The views of a scene show one set of named points, each view turned or mirrored, and shifted as a whole, with a little noise and some points left out.
In the rows, zero is written as 128.

Scene 1
View 1
Bati: [102 119 124 136 145 133 113  85 154 152 126 189 108  94 141 133  94 111
 137 136 193 134 138  80 126 141  91 129  94  98  99 166 104  86 130 104
 149 126  98  46 119  94 131 142 130 104 137 172 144  47 153 125 133 137
 114 100 173 129]
kib: [ 66 139 118 136  63 131 124 107 108 118 154 129 129  97 109 128  65 138
 146 112 187 173 106 172 121  95 148  96 123 101  93 156 116 106 145 147
 111 140 140  99 162 119 106 132 117 111  93 111 144  83 123 106 121 119
 149 132 125 118]
gop: [ 88 127 142 144  81 131 131 107 117 137 147 156 142 103 124 118  68 118
 130 121 192 154 117 144 117 128 119 102 104 101  98 141  87  99 143 152
 125 145 119  77 155 121 113 123 117 123  96 143 137  61 138 104 125 117
 141 122 135 137]
lubu: [ 88 156 115 151  95 135 108 140 120 124 146 119 149 102 100  92 102 106
 119 102 168 138 117 164 124 117 123 110 105 114  99 147 133 137 125 177
  96 139 142 123 115 132  97 121  87 128  82 120 161 104 151 135 110 123
 130 112 138 142]
Teg: [ 95 143 122 174 162 146  95  89 172 152 123 167 108  79 117 102 120 101
 123 122 176 110 143  84 137 141  87 135  82  98  97 182 129 100 110 119
 120 113 111  83  71  92 143 136 118 143 139 169 159  70 187 153 114 137
 104 101 189 142]
sotak: [111 160  64  92 129 123  90 175 110 116 137 111 144 121 113 105 125  95
 118 100 152 139 123 158 120 106 120 127 120 135 108 143 170 173 125 173
 111 142 152 116 105 140  54 124  59  64  77 107 175 131 119 144 121 141
 112  79 133 134]
nazu: [114 140  86  89 118 120 108 160 104 125 138 135 149 124 128 119 104 100
 123 113 167 149 121 147 115 119 113 120 119 129 109 134 135 151 136 164
 128 148 135  91 132 138  64 126  77  62  79 124 160 101 114 125 128 134
 119  85 129 134]
vudu: [111 144 120 149 136 136 104 135 138 144 133 149 143 105 119  91 115  89
 109 112 168 117 132 119 126 143  91 127  89 114 103 146 122 130 118 162
 115 136 121  96  95 125 103 122  90 122  98 153 158  88 165 141 114 128
 112  94 160 154]
Zimef: [ 85 150 108 152 123 138 100 112 141 131 137 137 123  88 108 105 108 112
 129 110 172 132 127 132 130 117 115 120 100 105  97 169 141 120 120 142
 108 125 133 105  98 110 115 133 103 123 112 134 161  92 159 142 114 133
 120 108 159 134]
lome: [118 138  93  91 115 117 111 164 103 129 139 138 154 127 130 115 103  95
 119 114 169 146 121 146 114 125 111 120 116 130 109 126 130 152 137 172
 128 152 132  90 134 141  60 121  73  67  74 127 158  99 116 125 128 134
 120  84 129 140]
teno: [ 85 139 135 175 126 141 110  90 156 145 133 162 119  83 117 105  99 112
 129 121 184 127 130 109 131 133 103 120  87  94  95 172 114  94 121 128
 117 123 115  86 103 100 140 132 123 146 126 159 150  66 176 134 114 126
 122 116 170 139]
Rotem: [ 51 147 140 169  38 137 131  99 111 117 163 120 138  87  96 113  60 141
 143 105 190 169  98 188 123  96 154  85 114  92  89 157 108  98 143 163
  91 139 145 118 161 119 122 124 123 148  88 109 142  83 140 104 111 109
 161 152 122 124]
Kem: [ 79 166 120 196 128 151  92 113 159 132 136 126 127  78  88  74 124 102
 115  99 164 111 130 134 137 124 109 122  85 100  94 178 146 125 105 159
  84 119 140 132  67 110 130 124  97 168 112 138 169 103 194 159  99 127
 117 115 171 152]
Tukep: [ 85 152 116 162 105 139 104 123 134 128 142 128 136  94 102  95 104 109
 124 104 172 135 122 150 128 117 120 114 100 107  98 158 134 125 121 161
 100 131 138 116 107 120 110 123  98 134  98 128 160  98 158 137 111 125
 128 114 149 140]
View 2
teno: [122 143 138 136 117 140 139 160 101  79 166 124 155 182 129 136 145 122
 154 135 142 189 131 107 163 134 182 116 136 114 161 111 100 170 156 136
 138 128 117 155 114 182 113 141 148  94  90 121  95 166 117 122 118 106
 110 143  89 104]
sotak: [ 82 110 127 106 165 110  62  54 122 184 140  66 105 130  76 125 135 110
 173 183 156 122 162 144 146  87 165 123 165 123 108 117  98 126 189 111
 177 102 162 199 146 157 136 104 150 152 136 123 115 121  95 118 112 146
 145 120 128 112]
Tukep: [117 121 137 132 128 129 105 118 111 120 168  94 133 165 115 116 138 108
 150 135 157 179 133 125 157 112 166 137 142 120 136 118  99 161 183 132
 146 135 149 181 107 166 117 117 147 119 117 117  95 144  95 123 111 124
 129 139 119 106]
Teg: [107 159 139 135 130 140 143 170  92  59 161 131 145 176  97 149 134 127
 172 150 150 186 149  97 157 144 202  85 128 110 162 107  96 171 154 118
 151 126 110 163 135 187 121 136 164  87  86 108 106 179 131 123 103  90
  93 141  70  93]
kib: [135 107 134 111 104 124 101  99 129 148 164  81 163 166 160 117 182 106
 137 124 127 162 103 142 169  96 142 165 177 134 149 125 107 150 172 155
 124 121 146 169  95 165 107 141 108 135 112 158  73 120  88 118 147 148
 143 157 110 139]
vudu: [104 136 127 138 143 127 115 129 110 118 157 120 123 163 107 132 117 127
 163 164 155 174 153 115 153 121 174 120 132 107 126 104  97 150 162 126
 160 118 128 157 124 173 129 124 165 105 115 108 117 158 114 126 111 126
 134 116 125  97]
lubu: [117 111 134 131 135 122  94  99 114 143 165  88 126 159 116 108 131 108
 147 140 159 173 137 129 159 105 157 151 144 118 122 118 100 153 187 136
 148 132 157 181 104 162 119 111 147 129 130 118  96 138  90 124 113 135
 143 130 139 109]
Rotem: [151  98 139 124  94 131 106 111 124 134 181  80 166 177 173  98 173  96
 121  95 141 192  93 138 174 101 136 187 162 133 149 129 107 165 185 167
 116 145 158 175  69 161  97 133 110 130 118 148  62 124  76 123 139 144
 146 159 129 136]
Bati: [113 158 128 122 117 137 147 162 111  90 144 138 164 177 138 166 163 140
 168 165 115 166 137 107 166 132 184  97 154 113 170 102 103 153 122 136
 141  94  88 128 142 190 120 167 140  86  72 140 108 164 140 119 140 115
 113 138  66 117]
gop: [134 124 127 130 108 128 122 130 126 134 160 115 158 178 171 127 160 125
 138 142 123 175 117 127 171 109 145 160 158 119 143 110 107 149 149 161
 130 110 121 136 100 173 111 152 125 108 104 145  95 141 107 123 148 149
 152 135 126 127]
Zimef: [111 131 138 123 131 133 111 123 105 109 160  98 140 164 106 128 146 112
 159 143 151 170 138 120 157 118 178 120 148 121 148 118 100 161 176 125
 148 128 139 182 121 172 119 123 146 118 108 121  94 149 104 121 113 114
 114 144  96 108]
Kem: [115 130 146 146 135 137 115 141  92  78 178 102 129 171  88 110 117 104
 156 122 178 201 144 109 153 130 187 117 119 115 140 119  94 180 196 120
 149 158 153 195 106 170 117 101 167 112 117  94  94 164  96 127  84  96
 103 141 109  86]
nazu: [ 94 117 121 110 148 112  83  75 130 181 137  88 120 141 114 135 145 123
 164 187 135 127 149 141 155  91 154 133 170 119 118 110 104 123 160 130
 164  90 139 164 140 165 131 130 139 136 123 136 117 126 106 117 136 158
 157 116 129 122]
View 3
lome: [ 98 133 155 131 139 114 143 129 133 111 135 166 118 148 156  66 130 159
 131 154 200 140 122 131 124 184 119 136 133 139 101 175 110 101 133 121
 115 159 102  99 132  99 125  89 104  94 125 102 155 132 123 139  98 126
 121  73 151 129]
Bati: [158 160 116  79 134 100  92  72 159 127 116 108 151 171 134  62 107 160
  66 103 145 144 124 158 163 123 140 139 194 176  91 118  96 167 104  86
 114 139 150 112  95  72 169 105 115 111 100 135  81 108  90 121 163 102
 104 113 173 138]
vudu: [148 138 145 134 125  99 110  91 162 140 126 142 140 164 123  69 117 128
 110 128 189 131 141 124 141 166 106 123 132 133 114 129  93 132 110 113
 123 142 144 126 119  83 133  93 132 101 116  91 128  98 125 155 124 110
 107 115 162 124]
teno: [168 140 115 111 126 111 105  77 173 144 118 127 151 164 122  78 106 135
  77 112 157 125 140 141 161 133 108 124 164 167 123 107  84 149 104  93
 138 124 162 105  94  90 135 105 141 116 112 102  94  87 100 145 155  98
  95 145 149 134]
sotak: [114 139 164 171 117 121 153 131 126  89 141 175 107 157 156  59 124 148
 141 157 223 117 131 116 117 203 113 130 153 144 104 162 108  89 120 127
 115 158 108 116 140 121 120  98 112 106 147  52 180 131 137 153  73 145
 122  80 135 130]
kib: [110 115 108 108 148 151 161 129 150 123 124 171 128 134 164 103 126 168
 101 152 158 122 123 142 147 143 103 135 159 191 137 160  93  93 139  86
 156 123 118  35  91 130  92  99 125 113 128 111 123 113  84 130 136 110
  97 123 105 148]
lubu: [130 118 138 147 127 127 142 115 158 135 130 171 131 148 140  88 122 132
 121 148 191 117 140 120 137 172  90 120 127 147 137 145  91 100 124 111
 145 133 136  88 113 114  96  94 138 106 132  75 145 100 120 157 114 114
 100 124 126 132]
Zimef: [156 138 129 138 120 121 127  95 159 122 125 145 136 162 135  76 110 139
  98 128 179 116 138 130 148 157 108 125 168 166 122 122  88 125 107 102
 134 130 149 104 106 108 125 105 136 119 130  75 126 100 112 150 127 117
  99 130 135 135]
Tukep: [147 124 130 142 124 125 132 104 162 134 128 156 134 154 133  85 116 134
 108 136 182 115 140 125 145 160  96 122 143 156 134 130  89 112 117 105
 142 128 144  94 107 112 106 100 142 111 130  76 132  97 113 154 124 113
  97 134 129 133]
Teg: [191 156 124 123 112  96  87  59 171 133 121 111 151 182 113  62  96 127
  75  99 166 121 145 137 162 138 120 121 183 161 109  90  84 166  88  99
 122 131 177 141 102  83 157 109 138 119 112  82  96  85 114 151 149 107
  97 142 167 128]
Kem: [181 127 129 160 110 116 117  83 177 146 126 148 144 165 115  86 104 110
 101 123 187 102 157 116 152 159  84 109 145 150 144  99  78 127 100 108
 146 120 174 119 104 109 109 104 160 120 131  50 127  78 125 172 129 109
  90 162 131 130]
Rotem: [119  97  99 112 149 160 163 129 167 145 121 178 138 129 154 119 126 155
  99 154 154 114 134 135 152 136  82 127 135 188 161 152  84  86 142  83
 175 110 131  20  81 136  68  95 145 114 128 105 119  95  80 141 145  97
  84 149  93 146]
nazu: [100 138 153 135 136 118 144 127 130 104 133 166 116 150 161  64 130 162
 128 153 199 136 122 131 124 181 120 138 146 148 101 172 109 101 130 119
 115 158 102  99 130 105 127  92 104  97 129  98 154 133 118 137  99 129
 120  74 146 131]
View 4
Zimef: [147 118 115  85 147 152 114 112 118 133 152 133 125 110 146 131 108 113
 157 159 128 150 109 107 154 127 130 106 146 144 139 144 137 153 140 150
 108 139 115 120 123 148 100 135 121  94 124 163 118 164 100 160 121 132
 103 105 145 122]
lubu: [125 108 122 104 124 141 121 113 129 155 156 125 128 118 124  97 123  99
 165 175 137 135  95 107 149 140 141 138 156 143 135 137 134 145 138 139
 113 161 124 104 106 133 111 129 108 138 101 153 120 132 104 146 123 122
 116  93 140 115]
kib: [134 116 125 103  75 154 111 136 102 175 137 110 105  73 131  89 105  92
 185 165 137 131  52 117 139 115  89 137 154 161 138 160 115 124 127 156
  94 144 153 113 123 116  89 133  93 100 103 130 109 121 119 125 155 104
 121  81 171 116]
Teg: [163 130 131  71 190 169 125 115 109 108 145 142 126 113 155 173  94 130
 138 161 140 169 163 126 159 115 122  72 139 164 142 145 121 167 139 176
 110 101 105 134 125 152  99 142 151  56 135 174 110 194  88 182 125 144
  93 121 140 130]
nazu: [168  96  90  98 114 159 113 142 145 142 169 131 122  82 151  98 121  86
 192 169 118 100  94 101 148 128 132 149 136  94 106 166 122 136 154 110
 114 133 135 131 109 162 126 138 118 160 123 152 108 113 139 137 135 134
 147 102 145  98]
Kem: [120 123 133  88 171 138 124  91 119 133 152 139 137 145 127 132 112 123
 134 164 140 171 126 108 159 142 153  99 157 169 155 119 149 167 135 162
 115 159  99 103 116 135  99 127 121  92 109 170 128 181  72 174 102 132
  80 105 131 132]
vudu: [149 106 126  91 163 160 130 124 132 125 159 138 130 116 137 130 115 109
 155 182 144 137 149 118 155 132 143 115 144 140 124 144 118 156 147 147
 118 121 116 121 105 151 121 137 140 128 115 164 111 150 106 165 127 137
 117 112 128 112]
lome: [165  93  95 100 115 161 118 142 146 141 169 130 123  83 146  98 124  85
 191 177 123  99 104 106 149 131 134 151 137  97 104 166 118 136 155 111
 115 131 137 129 103 160 130 140 121 170 118 151 107 109 140 140 138 133
 150 103 140  97]
sotak: [161  97  71  98 122 142 104 117 156 141 179 141 133 104 151  93 133  92
 187 155  97 109  81  78 154 142 157 150 135  75 113 154 152 145 159  90
 119 168 116 122 114 174 128 133 106 175 129 166 120 123 128 143 107 142
 137 101 139 103]
Bati: [185 126 130  71 155 191 124 151 101 117 137 131 107  67 164 167  88 115
 163 166 144 145 148 141 151  94  85  83 133 161 123 174  89 147 138 178
  99  67 134 150 127 150 101 151 154  54 139 152  94 167 118 166 160 134
 122 118 156 116]
teno: [147 125 143  80 157 167 128 122 102 130 137 129 117 102 141 148  96 119
 147 172 150 160 138 132 151 115 111  89 148 178 143 147 110 154 132 180
 105 109 122 123 120 132  93 141 138  64 118 156 110 174  94 168 140 127
 100 108 147 127]
Tukep: [133 115 125  96 133 146 120 113 121 147 151 128 126 115 130 112 113 107
 157 169 137 143 102 108 151 134 133 122 153 153 140 138 134 149 135 148
 109 151 121 109 114 134 104 132 113 112 107 155 119 149  99 153 125 125
 106  97 142 120]
Rotem: [106 119 148 110  70 143 117 125  94 187 131 102 107  94 110  80 107  95
 174 174 155 144  48 123 138 123  94 142 168 190 152 145 119 125 119 172
  95 160 152  96 118  94  83 128  84  95  83 123 115 126 103 126 151  93
 107  72 167 123]
gop: [141 110 145 100 106 168 127 146 106 156 137 112 106  78 128 110 105  94
 175 188 162 128 106 139 139 114  94 130 153 172 127 162  93 131 131 170
 101 108 151 121 110 118 102 140 122 106 101 132 102 123 119 141 165 111
 130  93 155 110]
View 5
lome: [114 118  61 123 150 114  84 127  94  93 126 138 146 120 102 125 162 138
 100 144 160 136 178 150 138 136 120 120 143 151 100 143 128 123  89 160
  92  95  90 114  81 116  99 110 139 111 113 166 145 153 201 139 134 127
 130 122 137 105]
gop: [116 108  78 120 156 100 119 133 133 117 162 148 151 150  87 122 142 142
 131 171 126 133 148 146 149 128 103 107 149  99 134 199 108 150  95 143
 139  72 126 157  94 146 157 125 164 104 109 137 148 149 171 137 169 107
 141 111 101  66]
nazu: [116 120  60 125 151 115  87 130  94  95 122 142 143 123 110 122 161 134
 101 148 160 138 180 149 139 140 121 124 146 150 103 145 126 121  94 160
  98  92  92 113  74 114 101 109 136 114 113 161 141 147 205 142 137 127
 128 115 140 107]
Zimef: [153 124  72 117 179 107 144 120 108 140 140 155 135 140 149 123 148 115
 129 166 156 131 157 147 145 146 117 146 130 128 143 160 111 115  95 127
 120 113 137 131  97 150 146 106 121 123 126 126 116 143 177 129 181 110
 167 106 117  94]
vudu: [145 114  64 117 174 105 124 112 102 131 151 136 148 133 131 139 146 127
 120 151 158 116 148 149 146 125 113 137 131 141 124 153 115 127  77 125
  95 115 126 136 114 150 133 109 127 120 126 143 122 161 172 115 162 123
 169 137 119  95]
sotak: [125 141  60 119 162 119  91 125  77  97 102 147 127 115 138 113 167 122
  92 147 175 152 191 149 131 155 127 143 125 163 103 109 138  88  93 171
  80 119  97  90  75 113  81  96 116 120 126 167 141 147 199 150 149 123
 136 112 153 125]
Teg: [182  98  64 122 195 102 168  98 113 175 165 147 149 148 173 147 144 108
 144 160 167  89 133 151 158 132 117 157 137 140 154 183  91 137  87  80
 122 121 144 151 116 164 170 110 109 140 132 104  73 149 182  89 176 122
 200 121 107  92]
Kem: [168 140  78 105 196 101 162 109 103 161 146 153 125 140 170 126 136 104
 138 169 159 132 138 146 141 141 112 162 101 122 155 137 116  98  77 121
 103 145 167 134 132 179 150  98 109 119 145 122 118 158 141 119 208 102
 194 127 111  91]
kib: [109 132  86 119 153 105 124 149 132 111 136 170 133 149  99  95 148 134
 128 184 125 165 169 143 141 151 109 116 145  90 141 185 115 124 115 166
 153  72 127 135  69 136 150 116 160 102 111 135 160 132 175 167 187  92
 122  78 108  71]
Rotem: [109 145  97 110 159 102 135 152 138 116 144 174 128 154  94  90 136 130
 135 195 113 178 153 140 136 150  98 115 126  69 155 181 122 118 107 173
 155  79 153 144  90 159 163 115 169  92 120 135 181 140 143 175 213  78
 131  84  96  56]
lubu: [127 141  77 110 170 105 120 128 104 119 134 152 131 132 124 116 144 125
 117 165 147 152 160 146 134 140 108 136 115 120 129 137 129 104  84 161
 104 116 138 125 107 151 125 105 137 104 130 149 156 155 155 147 185 103
 154 120 120  88]
View 6
lubu: [137 127 143 106 105 116 108 140 150 136  99  99 144 125 122 172 122 143
 133 125  92 120 121 157 127 119 141 111 143 158 119 160 117  91 120 115
 137 143  85 145 130 121 127 132 152 125 102  88 128 125 158 123 140 119
 133 138 130 150]
Zimef: [136 144 130 119  94 120 127 135 165 114 109  93 140 139 140 161 136 141
 139 106 138 116 132 174 121 121 147 116 137 154 101 153 142  97 133 114
 142 139 107 170 115 127 104 156 153 117 117  86 119 158 154 132 144 129
 141 127 122 140]
nazu: [132 126 100 108 117 108 109 142 197 141 104 128 144 134 127 179 159 115
 152 130  89 111 135 148 129 119 128  90 145 160 102 136 100 116 147 128
 163 167 122 131 172 149 140 129 155 142 106 112 119 112 126 100 105 110
 107 139 102 135]
vudu: [142 137 122 134  88 131 121 160 164 106 106 104 157 139 129 173 118 112
 144  92 144 132 127 163 110 120 135 107 143 148 120 144 117  93 126 113
 141 142 123 151 126 153 124 140 144 130 102 110 117 153 154 137 132 137
 146 115 132 154]
sotak: [143 102 112  98 130 111  88 155 226 147  92 135 144 146 109 185 163 122
 140 139  82 108 143 162 138 102 138  71 158 188 104 152  88  91 132 113
 161 144 116 150 160 133 137 127 139 115  88  80 113 114 124 102 113 101
  95 133  98 133]
teno: [133 167 128 135  73 127 148 132 135  95 120  79 144 133 155 153 121 136
 147  83 171 127 125 172 107 134 144 137 126 128 101 144 163 108 138 118
 137 141 115 170 102 140  98 165 158 130 130 107 123 177 165 146 149 148
 165 118 135 147]
gop: [118 169 122 123  88 112 144 110 110 125 121  83 139 111 159 155 121 141
 156 111 116 118 113 144 118 145 132 143 118 114 103 135 149 134 147 137
 144 173  97 126 141 139 124 145 179 160 134 131 136 132 160 115 133 135
 151 146 131 148]
Tukep: [135 136 139 113  97 119 119 136 151 125 106  91 142 130 133 164 123 146
 136 115 118 121 124 165 124 120 144 119 138 153 112 159 133  93 125 112
 137 139  93 158 118 121 116 143 153 122 109  87 127 144 159 129 147 125
 141 133 132 147]
Teg: [139 164 121 148  69 136 146 149 163  80 120  87 152 151 150 155 128 121
 146  65 206 129 137 186 101 126 148 126 134 137 100 142 159  95 138 107
 138 131 139 190  89 151  86 174 144 113 126  99 111 200 161 160 150 156
 165 100 131 146]
Bati: [123 183  93 145  72 122 163 124 155  90 134  92 143 136 173 152 148 115
 164  74 191 121 137 166 104 142 135 134 120 115  86 119 167 135 167 132
 155 164 149 165 126 168  98 174 169 146 147 135 115 181 144 134 124 154
 159 119 115 137]
Kem: [147 133 160 125  86 131 117 153 152 104 101  80 148 141 124 163 105 147
 125  93 152 128 126 185 114 113 154 119 143 162 121 172 138  70 108  97
 124 113  91 184  84 117  98 152 136 100 101  67 121 174 175 158 169 135
 158 112 145 154]
lome: [134 125 100 111 115 111 107 147 190 140 102 128 147 132 126 182 151 111
 154 128  87 115 131 145 126 118 127  89 145 158 107 133  94 116 144 127
 162 167 122 125 173 153 147 126 155 147 102 119 120 108 129 100 104 113
 111 138 108 141]

In a view up to two points have been moved. Name them for each view, in the order of its rows, or write none.
view 1 | none
view 2 | none
view 3 | Bati, Kem
view 4 | Zimef
view 5 | vudu
view 6 | gop
